A landscape with many valleys, sampled at points; each row gives a point and its height.
From any point a ball rolls to the lowest of the 2 points nearest to it. It stops when none of these is lower. Distance is the straight distance between rows; heights are no part of it.
j18: [116, 113, 147, 111, 86, 115, 128, 73, 117, 106, 100, 89, 102, 62, 89, 43, 94, 120, 126, 91, 93, 94, 97]  (h 18.1)
j78: [76, 81, 85, 126, 94, 107, 79, 123, 76, 90, 63, 94, 106, 100, 145, 130, 95, 74, 133, 83, 110, 115, 87]  (h 37.9)
j575: [56, 111, 74, 121, 125, 90, 103, 123, 67, 85, 79, 80, 82, 135, 104, 145, 111, 83, 74, 112, 125, 96, 115]  (h 23.3)
j33: [110, 121, 140, 99, 130, 94, 125, 119, 113, 125, 99, 114, 93, 101, 100, 94, 85, 111, 137, 91, 125, 104, 40]  (h 14.8)
j581: [114, 66, 72, 125, 66, 133, 42, 113, 113, 102, 82, 91, 117, 98, 105, 110, 103, 77, 135, 63, 64, 121, 66]  (h 49.4)
j161: [72, 96, 109, 55, 70, 105, 56, 116, 118, 92, 113, 123, 136, 126, 73, 94, 108, 66, 72, 110, 96, 114, 131]  (h 39.2)
j623: [98, 68, 82, 94, 103, 109, 82, 78, 94, 107, 116, 83, 108, 90, 116, 70, 119, 86, 69, 90, 86, 118, 107]  (h 55.4)
j407: [110, 109, 91, 105, 113, 82, 85, 106, 100, 122, 109, 123, 109, 113, 94, 134, 107, 106, 112, 90, 85, 68, 80]  (h 30.2)
j856: [86, 89, 118, 65, 140, 89, 109, 95, 82, 114, 139, 89, 89, 127, 99, 88, 100, 88, 56, 120, 139, 106, 73]  (h 51.8)
j119: [122, 104, 104, 74, 62, 93, 85, 113, 141, 85, 87, 160, 131, 103, 97, 128, 66, 94, 141, 111, 93, 102, 87]  (h 64.7)
j546: [78, 115, 110, 63, 87, 95, 95, 107, 128, 77, 87, 121, 119, 106, 89, 87, 77, 76, 86, 128, 104, 116, 139]  (h 36.6)
j580: [83, 121, 66, 102, 163, 120, 94, 124, 128, 134, 63, 75, 71, 98, 92, 90, 69, 62, 109, 56, 96, 86, 138]  (h 8.8)
j392: [114, 82, 74, 129, 55, 121, 78, 101, 106, 77, 82, 106, 115, 101, 95, 114, 114, 96, 119, 89, 77, 117, 70]  (h 34.3)
j387: [41, 110, 84, 101, 127, 101, 95, 139, 89, 90, 62, 81, 89, 130, 111, 123, 76, 57, 87, 107, 133, 100, 125]  (h 30.1)
j572: [126, 68, 129, 96, 99, 88, 148, 64, 56, 84, 148, 88, 96, 90, 119, 89, 138, 139, 75, 103, 105, 88, 95]  (h 56.6)
j244: [131, 114, 84, 121, 106, 92, 95, 83, 91, 132, 88, 112, 84, 60, 114, 105, 95, 112, 135, 82, 71, 58, 126]  (h 41.2)
j284: [100, 70, 90, 118, 101, 98, 62, 96, 63, 120, 98, 83, 105, 76, 138, 101, 119, 91, 122, 65, 77, 88, 111]  (h 48.6)
j914: [108, 110, 122, 85, 133, 77, 133, 113, 96, 103, 118, 114, 91, 124, 107, 122, 93, 126, 101, 116, 141, 108, 40]  (h 12.0)
j762: [74, 124, 145, 86, 98, 66, 135, 112, 77, 79, 104, 102, 100, 117, 104, 125, 94, 129, 85, 137, 142, 90, 109]  (h 16.5)
j250: [106, 138, 120, 131, 137, 77, 139, 105, 70, 122, 90, 105, 79, 75, 111, 116, 96, 126, 138, 99, 118, 63, 106]  (h 28.0)
j649: [123, 103, 52, 136, 125, 117, 94, 79, 109, 118, 84, 78, 69, 90, 87, 102, 119, 108, 103, 72, 67, 86, 102]  (h 38.0)
j543: [72, 65, 92, 81, 55, 94, 72, 114, 59, 84, 109, 112, 120, 109, 120, 119, 126, 83, 63, 114, 108, 119, 140]  (h 58.4)
j676: [50, 83, 78, 97, 123, 115, 43, 134, 104, 111, 84, 71, 101, 119, 105, 101, 93, 54, 99, 67, 84, 102, 143]  (h 23.4)
j639: [80, 129, 142, 106, 114, 70, 133, 112, 73, 97, 91, 107, 96, 98, 115, 124, 84, 116, 126, 112, 127, 68, 99]  (h 21.9)
j795: [116, 61, 84, 104, 41, 92, 105, 79, 58, 69, 115, 103, 112, 98, 117, 116, 144, 124, 76, 103, 84, 102, 122]  (h 47.5)
j430: [113, 134, 85, 108, 107, 93, 132, 99, 131, 90, 64, 111, 84, 92, 94, 105, 77, 116, 114, 124, 113, 120, 98]  (h 25.0)
j536: [59, 71, 94, 123, 104, 124, 85, 118, 72, 84, 77, 59, 102, 110, 134, 103, 112, 67, 100, 78, 115, 133, 85]  (h 24.5)
j103: [127, 102, 135, 103, 41, 117, 110, 62, 125, 72, 107, 94, 116, 68, 71, 56, 83, 122, 117, 109, 68, 89, 111]  (h 25.6)
j679: [132, 105, 107, 113, 102, 97, 117, 66, 87, 123, 102, 94, 87, 51, 103, 62, 104, 119, 121, 87, 76, 71, 123]  (h 28.8)
j337: [87, 116, 112, 83, 97, 76, 121, 115, 101, 84, 108, 115, 104, 133, 90, 138, 104, 118, 80, 133, 136, 109, 76]  (h 14.1)
j531: [91, 82, 83, 104, 116, 84, 101, 117, 71, 108, 75, 108, 95, 76, 164, 117, 79, 72, 125, 95, 127, 104, 98]  (h 39.7)
j66: [60, 103, 79, 109, 107, 116, 76, 123, 114, 95, 87, 76, 104, 137, 75, 112, 111, 73, 81, 82, 92, 102, 110]  (h 9.5)
j445: [118, 114, 70, 119, 133, 115, 131, 102, 125, 111, 68, 97, 69, 83, 105, 84, 86, 97, 111, 96, 110, 126, 85]  (h 23.2)
j993: [101, 87, 124, 49, 115, 73, 121, 89, 95, 108, 126, 117, 103, 94, 121, 79, 77, 99, 78, 119, 130, 105, 98]  (h 52.3)
j169: [139, 96, 80, 138, 50, 124, 73, 92, 120, 91, 76, 85, 94, 61, 85, 92, 82, 83, 156, 89, 56, 83, 87]  (h 59.8)
j825: [94, 109, 164, 95, 78, 90, 114, 100, 97, 96, 135, 104, 120, 124, 66, 109, 125, 142, 104, 98, 98, 71, 75]  (h 36.1)
j209: [130, 98, 93, 57, 100, 73, 109, 75, 116, 113, 110, 141, 107, 73, 120, 84, 78, 105, 91, 113, 92, 95, 123]  (h 53.4)
j308: [94, 119, 108, 78, 111, 110, 112, 90, 137, 98, 127, 97, 103, 125, 62, 80, 102, 120, 51, 129, 117, 134, 84]  (h 15.8)
j880: [79, 109, 149, 67, 59, 96, 93, 118, 104, 90, 138, 124, 133, 145, 50, 117, 126, 122, 68, 106, 106, 100, 83]  (h 38.5)
j188: [115, 82, 104, 118, 50, 117, 67, 93, 99, 90, 74, 96, 110, 52, 123, 81, 78, 74, 160, 82, 64, 90, 127]  (h 68.7)
j258: [135, 119, 114, 74, 71, 91, 103, 97, 154, 95, 101, 144, 113, 100, 77, 107, 73, 131, 126, 117, 88, 101, 79]  (h 67.5)
j413: [118, 102, 89, 114, 131, 122, 93, 118, 128, 125, 69, 108, 89, 81, 104, 83, 70, 76, 146, 71, 96, 115, 77]  (h 18.9)
j107: [104, 93, 34, 105, 119, 103, 79, 101, 113, 116, 81, 95, 87, 98, 109, 120, 98, 85, 86, 88, 81, 105, 122]  (h 28.7)
j165: [88, 105, 107, 72, 46, 108, 66, 123, 121, 83, 110, 135, 132, 136, 49, 120, 119, 100, 77, 119, 94, 109, 109]  (h 41.1)
j204: [61, 104, 131, 109, 126, 122, 119, 97, 103, 98, 98, 62, 96, 103, 94, 50, 101, 90, 81, 101, 118, 113, 100]  (h 14.9)
j823: [112, 89, 73, 94, 93, 80, 101, 86, 72, 97, 124, 104, 100, 115, 97, 124, 136, 116, 59, 112, 93, 95, 112]  (h 49.9)
j590: [121, 131, 81, 108, 92, 81, 100, 98, 106, 110, 86, 140, 94, 76, 111, 133, 77, 119, 133, 111, 81, 59, 133]  (h 51.2)
j608: [105, 74, 77, 113, 35, 113, 81, 85, 90, 68, 88, 96, 113, 83, 109, 100, 121, 95, 89, 101, 76, 123, 117]  (h 43.3)
j518: [98, 100, 82, 84, 88, 127, 92, 93, 151, 86, 114, 107, 119, 119, 72, 75, 103, 98, 61, 113, 93, 146, 80]  (h 16.2)
j486: [88, 81, 127, 76, 81, 85, 117, 94, 88, 88, 99, 113, 117, 81, 135, 77, 81, 87, 98, 108, 119, 110, 111]  (h 53.3)
j667: [113, 100, 101, 88, 161, 72, 120, 98, 65, 136, 110, 103, 66, 84, 132, 96, 84, 92, 101, 104, 133, 83, 92]  (h 30.9)
j704: [134, 96, 70, 148, 99, 130, 77, 87, 107, 122, 83, 75, 84, 72, 81, 89, 108, 100, 143, 60, 58, 77, 79]  (h 48.3)
j726: [101, 136, 101, 129, 102, 96, 123, 97, 113, 89, 69, 91, 86, 84, 85, 92, 90, 116, 116, 118, 94, 87, 132]  (h 28.6)
j514: [114, 92, 80, 106, 89, 107, 108, 88, 95, 88, 133, 99, 105, 133, 70, 113, 150, 131, 55, 115, 94, 115, 81]  (h 50.7)
j320: [100, 100, 110, 97, 99, 99, 73, 100, 119, 115, 109, 108, 119, 99, 87, 86, 98, 88, 112, 84, 75, 89, 90]  (h 40.2)
j309: [58, 104, 97, 61, 110, 92, 97, 124, 99, 83, 79, 112, 108, 113, 116, 103, 68, 55, 86, 138, 136, 122, 126]  (h 34.7)
j750: [95, 127, 73, 91, 173, 100, 108, 119, 116, 142, 75, 104, 65, 88, 107, 95, 59, 73, 104, 93, 116, 87, 135]  (h 20.8)
j379: [102, 126, 100, 96, 156, 88, 140, 93, 106, 99, 124, 70, 67, 128, 70, 118, 113, 149, 61, 126, 128, 107, 89]  (h 15.6)
j348: [91, 124, 136, 111, 140, 106, 125, 90, 100, 118, 105, 74, 84, 81, 86, 60, 103, 114, 101, 93, 108, 88, 103]  (h 11.0)
j865: [126, 105, 146, 108, 93, 91, 121, 101, 98, 120, 104, 123, 108, 80, 108, 90, 88, 121, 147, 77, 98, 83, 56]  (h 21.5)
j866: [106, 94, 50, 87, 92, 112, 80, 106, 140, 91, 82, 123, 107, 114, 87, 112, 92, 80, 89, 108, 88, 131, 93]  (h 20.0)
j924: [62, 79, 111, 132, 112, 146, 109, 98, 92, 86, 96, 50, 101, 101, 110, 61, 115, 81, 84, 76, 113, 129, 81]  (h 17.8)
j673: [100, 132, 123, 112, 67, 91, 128, 83, 106, 75, 97, 92, 96, 100, 71, 104, 111, 143, 96, 124, 90, 77, 123]  (h 32.6)
j895: [62, 56, 72, 94, 94, 123, 60, 125, 69, 99, 109, 77, 102, 134, 116, 115, 130, 63, 46, 96, 123, 150, 97]  (h 42.4)
j315: [87, 45, 92, 102, 108, 111, 62, 93, 60, 117, 125, 62, 106, 81, 153, 81, 123, 83, 85, 69, 90, 126, 103]  (h 53.9)
j950: [65, 79, 94, 65, 99, 109, 67, 118, 92, 102, 121, 100, 112, 134, 88, 95, 117, 65, 44, 109, 117, 134, 105]  (h 41.3)
j498: [119, 94, 120, 103, 129, 80, 126, 105, 62, 126, 93, 115, 81, 63, 151, 89, 82, 90, 136, 82, 127, 93, 82]  (h 33.2)
j732: [108, 87, 63, 111, 64, 106, 55, 98, 99, 99, 74, 104, 109, 72, 129, 112, 84, 74, 131, 90, 60, 92, 142]  (h 74.9)
j724: [121, 68, 93, 95, 121, 105, 104, 84, 78, 101, 164, 94, 106, 135, 96, 101, 155, 114, 54, 93, 105, 119, 51]  (h 51.1)
j272: [104, 121, 93, 102, 157, 102, 118, 83, 119, 123, 116, 74, 74, 108, 75, 83, 109, 124, 73, 100, 107, 101, 90]  (h 14.6)
j385: [121, 131, 160, 99, 79, 85, 137, 84, 119, 88, 129, 92, 103, 108, 63, 101, 108, 170, 112, 113, 100, 83, 81]  (h 34.4)
j641: [103, 77, 107, 109, 116, 101, 119, 61, 63, 101, 133, 65, 92, 89, 112, 67, 136, 112, 62, 99, 98, 99, 117]  (h 56.1)
j157: [120, 110, 86, 89, 89, 91, 85, 113, 121, 102, 76, 152, 112, 81, 123, 118, 59, 84, 148, 105, 91, 86, 114]  (h 58.9)
j409: [114, 126, 130, 102, 52, 126, 92, 92, 160, 74, 108, 101, 117, 115, 32, 78, 92, 119, 114, 113, 71, 101, 80]  (h 38.3)
j237: [111, 90, 108, 115, 67, 102, 128, 95, 102, 77, 76, 112, 108, 72, 129, 83, 86, 99, 125, 105, 104, 119, 91]  (h 54.8)
j693: [85, 119, 80, 124, 104, 101, 81, 123, 113, 97, 89, 99, 104, 138, 68, 138, 117, 104, 103, 88, 84, 80, 88]  (h 18.7)
j74: [80, 114, 87, 105, 144, 87, 123, 98, 72, 92, 115, 65, 69, 138, 82, 123, 122, 114, 54, 126, 123, 90, 114]  (h 17.1)
j461: [133, 102, 105, 93, 29, 116, 81, 79, 141, 79, 114, 115, 115, 97, 50, 91, 95, 113, 100, 115, 60, 92, 95]  (h 34.2)
j303: [128, 86, 122, 88, 99, 68, 167, 82, 68, 83, 129, 110, 89, 96, 124, 118, 113, 151, 88, 117, 127, 90, 89]  (h 56.9)
j705: [67, 98, 75, 126, 132, 102, 55, 117, 79, 128, 87, 74, 97, 102, 121, 121, 105, 72, 117, 59, 80, 74, 130]  (h 37.2)
j10: [127, 129, 117, 101, 120, 105, 92, 108, 146, 127, 93, 121, 101, 85, 75, 81, 71, 94, 147, 83, 81, 80, 92]  (h 31.2)
j962: [77, 107, 92, 95, 153, 91, 109, 102, 83, 117, 91, 84, 73, 92, 122, 87, 82, 78, 92, 107, 128, 95, 121]  (h 27.3)
j49: [77, 88, 117, 68, 62, 70, 102, 105, 70, 79, 96, 126, 123, 96, 132, 110, 87, 90, 85, 120, 115, 96, 146]  (h 55.6)
j306: [102, 124, 94, 112, 81, 136, 80, 108, 161, 78, 84, 92, 108, 128, 35, 95, 86, 94, 109, 100, 74, 105, 88]  (h 39.4)
j779: [123, 115, 78, 118, 53, 83, 100, 88, 94, 76, 78, 124, 102, 87, 107, 138, 100, 123, 117, 121, 77, 74, 126]  (h 58.1)
j333: [109, 69, 96, 77, 141, 93, 102, 88, 48, 106, 169, 78, 85, 135, 102, 101, 135, 96, 47, 106, 124, 105, 74]  (h 51.4)
j446: [123, 74, 124, 100, 110, 96, 118, 94, 80, 123, 112, 114, 106, 76, 141, 82, 100, 101, 126, 76, 110, 102, 52]  (h 28.5)

For each start below, name the point where the ball stops.
j531: j914
j572: j66
j856: j392
j119: j18
j309: j348
j188: j348
j165: j413
j779: j413
